The views of a scene show one set of named points, each view turned or mirrored, shifted and resized as a whole, with a little noise and some points left out.

Scene 1
View 1
debet: [  5  36  17  -8  18  21   0  10  19 -22 -23   8   7   8   6   7 -24  16
  26 -13 -45]
rin: [ 13   7   4  -6 -11  20 -11   6  -5   7   3  -5  -6  -1  22  -2 -21  18
  -5  14 -22]
paz: [  7  27  12  -8   8  20  -3   7  11 -12 -16   3   3   6  12   0 -19  14
  18  -4 -35]
nub: [ 21  10   2  -4 -13  14 -13   8 -11   8  -4  -3  -4  -5  14   0 -21  17
 -14  14 -17]
rizab: [ 20  -7 -23  -7 -22 -10 -12  -9 -14  29 -21 -10 -20  -5  32 -36   7 -10
 -13  23  16]
bafig: [ 20   6   0  -4 -16  16 -15   8 -13  11   1  -3  -6  -7  16   2 -20  19
 -15  15 -17]
mupev: [  9  -1  -9  -7 -14  11  -7  -4  -2  17  -4 -12 -14   2  36 -24  -4   4
   0  18  -7]
Dok: [ 18  11  -7  -5  -9   0 -10   0  -4  10 -25   0  -9  -1  16 -17  -6   1
  -3  10  -5]
bofu: [ 21   0  -3  -4 -22  16 -16   5 -16  19   7  -9  -9  -7  23  -4 -19  19
 -22  23 -11]
Vaf: [ 27 -22 -27  -3 -41  -4 -21  -5 -32  44   1 -17 -23 -13  35 -31   0   0
 -39  41  22]
fili: [  4  -3  10  -6 -16  40  -7   5  -2  11  29 -16  -7   1  40   2 -26  30
  -1  24 -35]
Vesu: [ 18   2 -20  -7 -14 -10  -9  -9  -6  19 -32  -5 -17  -1  25 -35   7 -12
  -3  15  11]
sif: [  9   5 -12  -8 -10   1  -6  -6   0  15 -20  -7 -13   2  30 -28   0  -6
   5  12  -3]
muba: [ 22  -9 -14  -5 -29   5 -17   0 -20  29   1 -13 -16  -8  28 -18  -9   7
 -26  28   3]
ket: [ 13   3  -5  -6 -16  11 -10  -2  -6  15  -5  -8 -12  -1  28 -16 -10   7
  -4  17  -9]
Mel: [ -1  -5  -4 -10 -13  24  -1  -7   4  17   9 -17 -15   6  49 -22  -6   9
  12  20 -19]
mun: [  3  37   3 -11  21  -2   4  -2  25 -19 -54   9   1  13  12 -23  -1 -12
  39 -18 -22]
vurav: [  0  35  22  -8  17  28   3   9  22 -23 -15   5   7  11  13   7 -25  20
  32 -13 -50]
View 2
ket: [  4  -8   3  13   6  -2   5  -2   2  -6 -11 -15   2  -2  -3 -11  -7   1
 -15   2   4]
rin: [  9  -8   2   9   6  -6   4   1   2  -9 -19  -6  -4  -6   0 -11  -8  10
 -11   7   8]
bafig: [ 12  -9  -1   9   4  -9   3   5   3 -10 -24  -5  -5  -8   2  -9 -12  13
 -11  10   7]
rizab: [ -4  -1 -14  28   9   3   9   0   9   2  -4 -38   7  -4  -3  -6 -13 -18
 -29  -1  -9]
mupev: [ -1  -8   6  13   5   2   7  -4   0  -3  -6 -20   4   0  -7 -13  -5  -4
 -16   0   4]
sif: [  0  -5   0  17   8   4   9 -10   4   2   1 -23   8  -3   4 -10   1 -10
 -18  -3   1]
Mel: [ -7 -13  19   9   3   3   7  -6  -6  -7  -2 -15   3   5 -19 -19  -1  -1
 -11  -2  11]
paz: [ 18 -13  15  -4   8   0   6 -17   2  -3  -4  12  -1 -10  23 -11  15  15
   2   3  17]
Vesu: [  0  -2 -12  24  10   5  11  -7   8   5   3 -32  10  -6   8  -6  -3 -17
 -25  -2  -6]
nub: [ 13  -9  -2   8   5  -7   3   2   5  -9 -22  -4  -5  -8   7  -9 -10  13
 -11   7   7]
mun: [ 17  -9   9   2  14  14  12 -36   7  13  22   2  11 -11  44  -7  34  -3
  -2  -7   9]
muba: [  0  -4 -10  21   4  -7   5  10   4  -8 -22 -26   0  -3 -13  -9 -23  -2
 -24   7  -2]
bofu: [  6  -7  -2  13   4  -9   2   8   1 -12 -25 -12  -5  -4  -8 -11 -19  10
 -15   9   6]
fili: [  1 -17  28   0  -2  -8   1   7 -12 -20 -23   3  -9   5 -29 -22 -11  21
  -3   6  21]
debet: [ 24 -14  19 -11   9   1   5 -24   3  -2  -1  23  -1 -13  34 -12  24  21
   8   2  21]
vurav: [ 21 -17  27 -13   7   2   5 -24  -2  -5   0  25  -3  -9  26 -15  25  22
  11   2  24]
Vaf: [ -9   1 -21  33   4  -7   5  19   6  -7 -24 -47   3  -2 -23  -7 -35 -14
 -35   5 -12]
View 3
ket: [ -1   7 -16   8  -6   0 -11  10 -10   0  19   9  -4  -1   0   5  -4   6
 -12  -2  10]
Vesu: [-17   5 -13   1  -4   4   4  14 -13 -20  19 -19   2  -5   4 -13 -19  -8
   1   9  10]
Mel: [ -7  14 -31  11  -8  -3 -15  22   6   6   8  30  -2  -7  -1   7  -9   3
 -19   3   2]
sif: [-13   6 -15   7  -6   5  -4  12  -4  -8  17   0  -1  -5   2  -6 -14  -8
  -5   3   5]
rin: [  8   3 -10  14  -8   1 -17  -1  -8  13  23  19 -10   0  -4  13   5  11
 -18 -12  10]
Dok: [-6  2 -3 10 -5  7 -6  0 -9 -4 25 -6 -6 -2  0 -3 -8 -4 -4 -7  9]
vurav: [ -9  -5  12  38 -10  31 -26 -15  27  37  26  39 -24  -5 -14  15   1 -19
 -13 -36  -9]
Vaf: [ 11  12 -35 -15  -3 -27   2  23 -46 -29  17 -19  10   3  13  -4  -6  28
 -12  24  27]
fili: [ 18  13 -29  14 -10 -12 -29  13  -2  24  13  51  -9  -2  -5  26  12  26
 -32  -9   6]
bafig: [ 14   2  -7  11  -6  -4 -15  -5 -18   8  27   9 -10   4  -1  14   7  17
 -16 -12  14]
mupev: [ -6  10 -21   8  -6  -2  -9  16  -6  -2  15  11  -2  -5   2   2 -10   3
 -11   2   8]
bofu: [ 15   4 -16   5  -6 -10 -13   3 -23   4  24  10  -6   3   2  13   7  21
 -18  -5  17]
debet: [ -9  -8  18  36 -10  30 -22 -20  23  33  31  27 -23  -3 -12  13   1 -18
  -8 -37  -6]
nub: [ 12  -1  -4  12  -6   0 -13  -6 -15  10  29   8 -10   4  -2  12   7  12
 -14 -13  14]
rizab: [-10   9 -22  -4  -3  -7   3  19 -22 -24  17 -19   5  -4   8 -10 -17   3
  -4  15  16]
paz: [ -7  -4   8  30  -8  22 -19 -12  14  25  27  23 -18  -3  -9  11  -1 -12
 -10 -28  -2]
muba: [ 10   8 -23  -3  -4 -14  -5  13 -31 -11  21  -4   1   2   7   4  -1  20
 -14   9  20]
View 4
rin: [  2  -3  12   6  16  -3  24   7  -7  -6   0   5  -9  -4  -1  -5   1   3
   2  21 -23]
mupev: [ 10   1   6   9  22   0  33   6   8 -22  -6   3   5   3 -10   9  18   5
   2  28   1]
Vesu: [ 22   6  -4  11   1 -19  33   6  21 -48  -5   1   9  21 -29  -4  26 -23
  -4  23  -4]
ket: [ 11  -1   6   9  16  -6  29   7   6 -22  -2   3  -2   4 -10  -2  13  -2
   0  24 -11]
mun: [-15   9   0  -1 -46 -26  58 -13 -16 -16   8  18  36  20 -18  17  17 -31
  29 -20 -25]
bofu: [ 14  -6  11   9  28  -1  18  12   3 -15  -3   1 -18  -4  -2 -17   3   2
  -9  33 -18]
sif: [ 12   4   1   9   3 -10  37   3  11 -32  -4   4  10  14 -20   5  23 -12
   3  18  -5]
paz: [-18   0  11   0 -14 -10  40  -3 -25   5   9  13   7   0   1   2  -1  -8
  19  -4 -32]
Vaf: [ 44  -2   0  19  42  -5  11  21  38 -54 -16 -10 -20   9 -24 -23  24  -4
 -28  54   4]
vurav: [-31  -1  14  -4 -21  -9  46  -8 -37  20  14  17  14  -3   9  12  -5  -1
  31 -14 -36]
Mel: [  3   1   8   6  25   9  36   5   3 -15  -4   3  11  -1  -6  21  19  16
   8  26   6]
fili: [ -4  -6  19   6  43  20  24  10 -14  10  -1   2 -11 -19  15  12   0  34
   7  32  -7]
Dok: [  9   2   3   8  -2 -17  32   4   6 -26  -1   5   2  11 -16 -10  13 -17
   0  14 -18]
nub: [  5  -6  10   8  11  -8  22   8  -4 -11   0   4 -16  -1  -2 -18  -1  -5
  -2  20 -27]

In a view up to two points have been moved. Name them for each view, in the order of its rows, or write none.
view 1: fili
view 2: rin
view 3: none
view 4: mupev

Scene 2
View 1
vita: [  2 -30 -26   0  16   6 -16  -1 -18   9 -11  10  35   1  -7  -4  21   2
  12  30   3]
zur: [  5 -32 -24  -2  17   7 -15  -6 -16  12 -14   9  32   0   2  -6  14   4
  11  26   3]
tato: [ 18 -14 -11   3  18  16  -3  -9  -3  -8  -5 -13   2  21  41 -16 -16  18
 -18  -6   7]
Demas: [ 12 -25 -12  -2  18  13  -3  -8  -5   3  -6  -8  14  15  34 -12 -12  11
  -4   4   4]
pibor: [  9 -16 -23   4  18  10 -13  -5 -13  -5  -8   2  18  12  10 -10  10  10
  -5  14   5]
Ruza: [-11   1  -1  14  12  13  -1  35  -4 -31  27 -17  22  26  -4   1   5   6
 -10   9   4]
nuluz: [ -8  16 -11  24  14  12  -8  36  -7 -47  27 -13  13  31 -16   1  21  12
 -23   7   7]
Nuzat: [  2 -22 -14   3  16  11  -8   6 -10  -1   1  -4  26  11   9  -6   4   5
   3  17   4]
Tigu: [  7 -15   0   3  15  17   4   7   1 -10  10 -20  12  24  33  -9 -19  11
 -11  -4   6]
zuf: [  1  -8 -20  11  16  10 -14  13 -12 -17   5  -1  21  16  -7  -5  19  10
  -8  15   6]
let: [  9   0 -17  13  18  12  -9   8  -6 -26   6  -8   7  23   9  -9   8  16
 -21   3   7]
repet: [  5  -4 -23  13  18   9 -16   7 -13 -19   0   1  15  16  -4  -7  19  13
 -13  13   7]
Zuv: [  1 -27 -22   1  16   8 -15   2 -16   6  -6   6  35   3  -5  -3  18   2
  12  27   2]
Dit: [  9 -37 -25  -4  17   8 -15 -14 -16  20 -19   9  31   0  11  -9   9   4
  14  24   3]
View 2
tato: [-17  12  -8  -8 -17   5 -13   5 -10   9   4  10 -15   0  -3  -3 -27   6
  12  16 -18]
Nuzat: [  0  -6  11 -11  -6   2 -15   2  10  -7  -6  16   3   2   6  -2  -6   3
   2   5  13]
vita: [  9 -13  19 -26   1   2 -26  -2  13 -27 -14  20  20   1   2   5  -9  -3
  -6   4  28]
zuf: [ 17  -9  15 -11 -13  -3 -13  12   4  -5  -5  15  -1   1  11 -13  -4 -16
 -11   9  15]
zur: [  2  -9  16 -27   1   3 -26  -4  11 -26 -12  20  19   0  -1   7 -14   1
  -2   6  22]
let: [ 12  -2   6 -10 -19  -2 -11  15  -7   4   0  12  -8   1   9 -13 -14 -18
  -8  15   1]
Tigu: [-14   6  -2   6 -13   5  -4   5   0  14   4  10 -18   4   6  -9  -8  13
  14   9 -10]
Ruza: [ 17 -10  14  16 -17  -4   3  15   9  15   0   9 -16   4  23 -25  16  -6
  -7   5  11]
pibor: [  3  -3   8 -20 -10   2 -19   5   0 -11  -5  14   4   0   2  -2 -19  -8
  -2  11   8]
nuluz: [ 32 -12  16  12 -26  -9   4  26  -1  18   0   9 -19   3  27 -34  11 -29
 -19  11  12]
repet: [ 17  -5  11 -15 -17  -3 -15  14  -3  -4  -4  14  -1   0   9 -12 -12 -21
 -12  13  10]
Dit: [ -6  -5  12 -32   4   5 -29  -7  10 -28 -11  20  19   0  -6  14 -20   8
   4   6  18]
Demas: [-15   4   0 -13  -6   6 -18  -2   2  -5  -3  14   0   1  -3   4 -20  11
  11   9  -2]
View 3
Ruza: [  7 -25   5  -9  -6  15   2  13  13 -14  -6 -42 -17 -21  -4  -9 -18  11
 -20  -2 -13]
Demas: [ -1   9  21   2  15  23  19   7 -14  -3  -4 -18  17 -13 -18  23  22  -2
   4   6  19]
let: [  2 -16  14 -12   3   9   3  23   1 -10 -12 -27 -10 -15  -3   2  14   6
  -6 -11   6]
repet: [ -4  -7   9 -27   8  -4   1  15  10   1 -12 -21  -9 -15   0   0  13   8
 -10  -5   6]
Nuzat: [ -6   9   9 -16  16   9  13  -3   3   4  -2 -21   8 -16 -12  12   5   4
  -9  11   8]
tato: [  5  -3  27   9   8  29  16  22 -20 -12  -8 -19  11 -11 -16  23  33  -2
   8  -7  21]
nuluz: [  8 -37   2 -15 -12   7  -6  22  18 -16 -11 -43 -30 -21   4 -17 -15  14
 -22 -11 -15]
Zuv: [-14  20   2 -34  24  -7  12 -12  13  17  -3 -15   7 -17  -7   8   3   6
 -13  16   8]
Tigu: [  6  -7  21  14   4  35  18  12 -13 -15   0 -30   9 -15 -19  19   9  -1
  -2   2   8]
Dit: [-17  31   9 -30  33  -3  17 -13   1  21  -3  -6  21 -13 -12  21  22   1
  -1  17  22]
vita: [-17  23   1 -37  28 -11  11 -14  14  21  -4 -11   9 -17  -6   9   8   6
 -12  16  10]
View 4
vita: [ 26  13  19 -13  -5  -3  13  28   5  15  -1   1  25 -18   6 -14  27 -13
  16 -10  20]
Dit: [ 21  19  12 -15  -3 -11  27  29  -1  13  -4  -4  21 -22  -3 -21  40   2
  10  -2  11]
repet: [ -1  21  20 -10   4   2 -13   7   0  10   3   4  16   3  21  -3   6 -10
  -1   6  12]
Tigu: [ -8  19 -13   7  12 -12  -5 -15   0  14 -11  -4  -6  -1 -13   1  12  11
   3  19 -13]
pibor: [  0  24  17 -13   3  -7   4  15  -4  11   1   0  17  -3  13 -11  20  -1
  -4  10  10]
let: [-12  21  11  -5  10   0 -18  -5  -1  11  -1   2   8   8  15   2   2  -4
  -5  15   3]
tato: [-18  29  -6  -2  15 -17   6  -7  -7  11  -8  -5  -2   0  -5  -5  22  20
 -12  29 -14]
Nuzat: [12 15  6 -4  2 -6  2  7  3 14 -5 -1 10 -9 -2 -7 19 -4 12  1  8]
Ruza: [  3   6  -1  10   6   7 -36 -19  10  14  -6   5   3   6   6  10 -13 -16
  17   2   5]
nuluz: [ -7  10  14   4   8  14 -49 -20   9  11   1   9   9  18  27  15 -25 -24
   8   4  13]
zuf: [  2  16  16  -5   4   3 -19   1   4  12   0   4  14   2  17   1   1 -13
   6   3  13]
Demas: [ -3  22  -5  -3   8 -15  13   3  -4  13  -9  -5   2  -9 -10  -8  29  14
   0  17  -6]
zur: [ 22  16  16 -13  -3  -7  18  27   1  15  -2  -1  22 -19   2 -16  32  -6
  12  -5  16]
Zuv: [ 24  12  16 -10  -5  -2   9  22   5  14  -2   1  21 -16   4 -13  23 -13
  17  -9  19]

In a view up to two points have been moved. Name them for each view, in the order of its rows, or write none.
view 1: none
view 2: let, Demas
view 3: Ruza
view 4: pibor, zuf

Scene 3
View 1
solal: [ -4   4  16 -15  15  -5  -8  12  -8   1   8 -10  -2 -25 -11 -12   2   1
   3  19  -7]
repad: [  1   3  17  -9  10  -5  -6  12   2  -1  -2  -7  -2 -18 -12  -7   3   1
   9  17 -10]
kepiz: [  4   5  19   0   2 -12  -1  12  15  -4 -11  -6   1  -6 -10   1   5   2
  20  16 -16]
Maguv: [  7  -9  11  -2   3  16 -22  15  22 -13 -27   5  -6 -11  -7  -9  -9  -1
  31   5  -8]
bira: [ -5   4  16 -16  13  -1 -19  11  -2  -6   5  -6  -2 -24  -7 -16  -3  -2
  11  16  -4]
Lora: [  6  -1  15  -2   8  -4   2  14   6   2 -14  -6  -3 -13 -15  -1   4   4
  11  14 -15]
feve: [  6 -25   1 -10  19  35 -21  20   1   0 -28   7 -14 -30 -14 -19 -13   0
  10   0   0]
lig: [  6  -7  11  -5  15   4   2  16  -4   8 -14  -4  -7 -21 -17  -6   2   3
   3  13 -11]
pap: [  4  24  28   3  -4 -41  21   7  13   3   1 -16  10   4 -14  15  19   5
  14  27 -26]
Kek: [ -2   3  15 -10   5   3 -27  11  16 -16  -6  -1  -2 -14  -4 -12  -9  -5
  28  11  -6]
dige: [  4   0  15  -5  11  -5   5  13   0   5  -9  -8  -3 -17 -16  -2   6   4
   6  16 -12]
vefa: [  1  14  22  -4  -1 -20  -4   9  13  -8   0  -9   4  -4  -8   0   5  -1
  20  20 -15]
Femi: [ -3  -5  12 -15  14  11 -25  14   1  -8  -3  -3  -7 -26  -6 -18  -7  -3
  15  11  -1]
View 2
Lora: [  3   0   5 -14 -13   2   2  -4   5 -12  15  10   9   2 -16   4  -2   6
  -9 -14  -1]
kepiz: [  2   3   7 -19 -14   1   4  -8   2  -7  23   5   8   1 -16   6   8   9
  -7 -12  -1]
bira: [ -5   0   3 -23   0   4  -4 -17   4  -6  13  30   8  -1 -16 -12   5  -1
 -12  -2  -1]
repad: [ -1   3   3 -19  -5   3   0 -10   5 -10  13  18   7  -1 -16  -5   0   4
 -12  -9  -1]
Maguv: [  3 -22   7 -16 -19   6  -7  -7   2  -1  22  20  10   8 -13  15  12  -8
   7   1   4]
lig: [  1  -5   3  -9 -10   5  -1  -2   9 -15   6  19   9   1 -15   1 -11   1
  -9 -15  -2]
dige: [  1   2   4 -13  -9   2   1  -4   6 -14  11  14   8  -1 -16   0  -7   4
 -11 -15  -3]
Kek: [ -2 -10   5 -25  -9   5  -5 -16   1   1  24  23   7   3 -13   1  17  -4
  -1   4   2]
vefa: [  0  10   6 -25  -9   0   5 -13  -1  -6  25   3   7   0 -16   0  12  12
 -12 -11  -2]
solal: [ -5   6   2 -19   2   3  -2 -13   6 -11   9  26   7  -5 -16 -14  -4   2
 -17  -8  -2]
pap: [  2  27   8 -22 -12  -5  16  -9  -2 -12  28 -17   4  -4 -19   2   6  27
 -20 -26  -6]
feve: [  2 -31   1  -6 -12  11 -15  -1  13  -9   2  42  12   7 -11   5  -9 -19
   6   1   4]
View 3
solal: [-13 -10  12 -13  -2  -9  -1 -13  -8  11 -13   7  -3 -13 -17   4 -17  15
  -4 -14  11]
Lora: [  5  -4   9  -2  -2 -15  -8 -14  -8   7  -8   8  -9 -11 -25  12 -19  14
   4   1 -13]
dige: [ -6  -7  10  -5  -3 -12  -4 -16  -4   9 -12  11  -8 -12 -25  10 -20  14
   2  -6  -8]
vefa: [-13   0  13  -3 -10 -19   6 -16 -12  10 -12   0 -18 -22 -10  16  -4  18
  -5  -2 -12]
lig: [  1  -8   9  -5   1 -11 -10 -14  -5   8 -10  13  -4  -7 -28   8 -24  13
   4  -6  -4]
kepiz: [ -4   0  12  -1  -7 -18   0 -15 -11   9  -9   3 -15 -17 -15  16  -9  18
   0   2 -16]
bira: [ -6  -7  14 -13   0 -13  -3  -7 -14  10 -11   0  -4 -12 -10   4 -12  17
  -6 -12  13]
feve: [ 30 -11   9  -9  12 -14 -24   0 -17   1  -2   4   8   8 -24   1 -28  13
   7  -1  11]
Maguv: [ 25   1  12  -1   3 -24 -12  -4 -24   2  -1  -8  -8  -6 -11  11 -12  15
   2   9  -7]
Femi: [  2  -8  12 -13   2 -12  -6  -6 -16   8  -8  -1  -1  -9 -12   3 -15  16
  -5 -10  13]
Kek: [  8  -1  14  -8  -1 -21  -4  -5 -24   7  -5 -10  -8 -11  -4   8  -6  18
  -5  -1   4]
View 4
solal: [ 16   2  14 -12   6  11 -21  -2   0  -9  -8  17  -9  12  27  -6 -18   5
  -5 -13 -24]
feve: [ 27  28  -6  20  -3  27 -27  -4  -7  -9  -5  32 -35  57   0  -7  13  28
 -13  18 -35]
Maguv: [ 31   2 -14  16  15  20  -5  -3 -24   2 -21  45 -22  36   1  -2  21  -1
   6  20 -18]
kepiz: [ 15 -15  -4  -2  16  12   5  -2 -21  -4 -24  33  -2  11   8  -3 -15  -5
  12   7  -8]
Lora: [  9  -5  -1   1  11  17  -2  -2 -15  -9 -19  28  -5  20   4  -5 -22   7
   6   8 -13]
Femi: [ 28   7   7  -3   5  13 -23  -2  -4  -4  -9  24 -18  22  25  -2   5   2
  -5  -5 -26]
pap: [ -5 -39   4 -17  23   7  18  -2 -23  -9 -33  27  21 -16  11  -2 -50 -14
  23  -4   7]
dige: [  6  -3   4  -3   9  16  -7  -1  -9 -12 -17  24  -4  19   8  -6 -28  10
   2   3 -15]
bira: [ 27   2  10  -7   5  10 -21  -1  -5  -4  -9  22 -14  15  30  -2   0  -2
  -4 -11 -25]
Kek: [ 35  -2  -5   3  13  13 -10  -2 -17   5 -17  35 -15  19  21  -2  22 -11
   3   3 -20]
repad: [ 14  -3   5  -5   9  11 -10  -1  -9  -6 -14  25  -7  14  18  -4 -14   2
   3  -5 -18]

In a view up to two points have been moved. Name them for each view, in the order of its rows, or write none.
view 1: Femi
view 2: none
view 3: Lora
view 4: none

Scene 4
View 1
Vos: [  1  -1  -9   5  21  11 -10 -16  -2  -3   7 -16   8  -4  10 -28 -11 -10
  -8 -13 -11]
bos: [  5   5 -18  -5  17   9 -12 -15  -9  -2   1 -11  12  -2   6 -30 -18 -14
  -5 -11  -7]
Lib: [-26   9 -14  25   0  13   7   6 -15  -1 -33  16 -13  -6   5  16 -26  14
 -17  -1  -3]
zubu: [  0   6 -20  -4  16   9 -11 -14 -14   1  -8  -5  12  -2   7 -21 -26 -10
  -7 -13  -7]
lafoz: [  3   4  -7  12  11   7  -3 -10   1  -6   6 -11   4  -4   3 -26  -2 -10
  -6  -2  -7]
Lebes: [-12   6 -30 -14  21  14 -14 -17 -27   8 -24  -2  15  -1  15  -7 -48  -4
 -13 -26  -7]
kuv: [  3   4   1  27   5   7   5  -4   8 -12  11  -6  -6  -7  -1 -24  14  -6
  -6   9  -7]
Foru: [  8  -6   0   8  29  11 -12 -24   6  -7  24 -29  10  -3  16 -40   3 -15
  -6 -16 -15]
Kipu: [  6   2   0  23  11   6   0  -9   9 -11  16 -13  -2  -6   3 -30  13  -9
  -5   4  -8]
sozi: [  0   9  -6  26  -1   4   6   0   4 -10  -1   2  -8  -7  -5 -17   7  -5
  -6  13  -3]
ratim: [  9  14 -27 -18  12   4 -14 -15 -18   1  -8  -3  18  -2  -1 -32 -29 -19
  -3 -10  -2]
mopum: [ 11   5  -3  18   9   2  -2  -9  10 -11  18 -13   0  -6  -1 -37  13 -15
  -2   6  -6]
rotu: [ 13  -3   1  14  23   8  -8 -19  12  -9  28 -26   7  -4  10 -43  14 -15
  -4  -6 -12]
Zabad: [ 16  11 -20  -8  11   2 -11 -15  -6  -4   6 -10  16  -4  -3 -41 -10 -22
  -1  -2  -3]
View 2
zubu: [-26  17  -7   9 -11  11 -10  -2   5 -10  19   2  -7  -7 -12  -4 -13 -20
  13  20  26]
rotu: [-16  19   4 -32  26   3  10   7  -9  11  21   4  15   3  27 -42 -23   7
  -9  17   4]
ratim: [-26  24  -9  15  -4   9 -13   4  -1 -13  20   4 -13  -4 -18  -2  -7 -12
   9  10  31]
Kipu: [-14  17   5 -18  14  11  10 -11   1  21   7  16  14  -8  24 -15 -31   3
   1  13   3]
lafoz: [-18  17   0  -7   5  10   3  -7   2   8  11  11   5  -7   9 -10 -24  -5
   5  14  13]
kuv: [-13  18   6 -13  13  14  12 -18   4  25   0  22  15 -10  23  -5 -33   5
   3   9   2]
mopum: [-14  22   4 -17  20   9  10  -5  -4  20   8  18  11  -5  20 -17 -26   9
  -4   7   6]
Vos: [-22  14  -4 -10   1   9  -2  -1   2  -3  21   0   2  -3   4 -21 -20 -15
   7  24  16]
Zabad: [-21  28  -4   2  14   5  -7  10 -10  -3  20   7  -7   0  -4 -15  -8   3
  -2   2  25]
Lebes: [-34  10 -15  20 -32  13 -19  -4  13 -25  23  -7 -18 -10 -29   6 -10 -39
  26  30  38]
Foru: [-20  13  -1 -26  11   2   3   7  -3   0  29  -6  10   1  19 -43 -21  -8
  -1  28   9]
Lib: [-23   6  -2  19 -36  27  -1 -41  29  12 -12  23   2 -25  -7  41 -37 -31
  33  22  18]
View 3
ratim: [ 18   8 -16 -16   6 -14 -10  24   4  21 -22  -3 -35  20  16  -2  -6 -24
   7   5   5]
bos: [ 21  14 -20  -9   9  -7  -6  24   6  17  -8  -3 -27  10   6  -7  -6 -12
   5   7  11]
zubu: [ 24  15 -11 -11   6  -4  -7  24   4  25 -10   2 -33  19  13  -4  -8 -17
   5   8   6]
Vos: [ 21  19 -20  -1   8   1  -1  24   8  16   3  -1 -19   7   0  -8  -6  -3
   4  12  18]
sozi: [  0   1  -3   8 -24  -4 -25   2  -2  13  16 -14 -20   8  -1  -8  17  12
  -9  16   7]
mopum: [  2   6 -24   8  -4 -11 -13  10   9  -1  14 -19  -8  -7 -12 -10  12  13
  -4  12  22]
Lebes: [ 37  21  -1 -19   9   6  -3  30   0  43 -21  18 -47  37  26  -3 -22 -31
  10   9  -4]
kuv: [  1   7 -12  13 -17  -4 -19   4   3   5  22 -15 -10   0 -10 -10  15  17
  -7  18  15]
Zabad: [ 10   4 -31 -11  10 -23 -10  21   9   3 -15 -14 -24   4   4  -4   2 -15
   4   5  16]
rotu: [ 14  18 -34   7  13  -6   2  19  14  -3  15 -12  -2 -14 -16 -13   2  11
   3  13  31]
Lib: [ 16  10  30   5 -37  21 -29   4 -14  51  14  10 -44  43  21  -3   1  -2
  -7  19 -15]
Kipu: [  7  11 -18  10  -8  -3 -12  10   6   4  20 -15  -8  -3 -11  -9  11  14
  -4  15  21]
View 4
Zabad: [ -2  -5   1  -1   9  -3 -11  -8   3  11  -8  13 -13 -13  -4  -7   0  19
   2   0 -13]
kuv: [-12  -4 -12   2   6   2   8   9  -2  11  -7   8  -2   1   0  -7 -15   1
   5  -4  -3]
Foru: [ -9  -8  -1  -9  19   0  -6   0 -11  -1   2  13  -8   7  -8  -2  -6  15
  -1  14 -10]
Lib: [ -2   4  12  27   5 -15  23   4  -5  23   2  -4   4  -9   4  -6   1   2
  27 -14  19]
Vos: [-5 -4  5  0 16 -5 -2 -2 -7  6  2  9 -8 -2 -5 -3  0 15  7  7 -4]
Lebes: [  9   1  27  18  15 -21   0 -15  -5  16   8   3 -10 -19  -3  -1  17  25
  24   0   6]
bos: [ -1  -4   8   3  13  -7  -5  -7  -3  10   0  10 -10  -9  -4  -4   4  18
   8   3  -5]
sozi: [ -9  -3  -9   8   3  -1   9   8   1  16  -9   5  -1  -5   2  -9 -12   1
   9 -10   0]
lafoz: [-7 -4 -2  2 10 -3  1  1 -3 10 -4  9 -6 -3 -2 -6 -5  9  6  0 -5]
rotu: [-12  -8  -9 -11  15   4  -4   3  -7   0  -3  13  -7   6  -6  -4 -10  10
  -4  10 -12]
mopum: [-12  -6 -11  -4   7   5   0   5   0   8  -9  11  -6   0  -2  -8 -13   6
  -1   1 -10]
ratim: [  3  -2  11   7  11 -10  -7 -11   2  15  -3   8 -12 -18  -3  -5   8  22
  11  -1  -6]
Kipu: [-11  -5 -10  -2   8   3   3   7  -3   8  -6   9  -3   3  -2  -6 -12   4
   2   0  -5]

In a view up to two points have been moved. Name them for each view, in the order of its rows, or write none.
view 1: ratim
view 2: rotu
view 3: none
view 4: Lebes
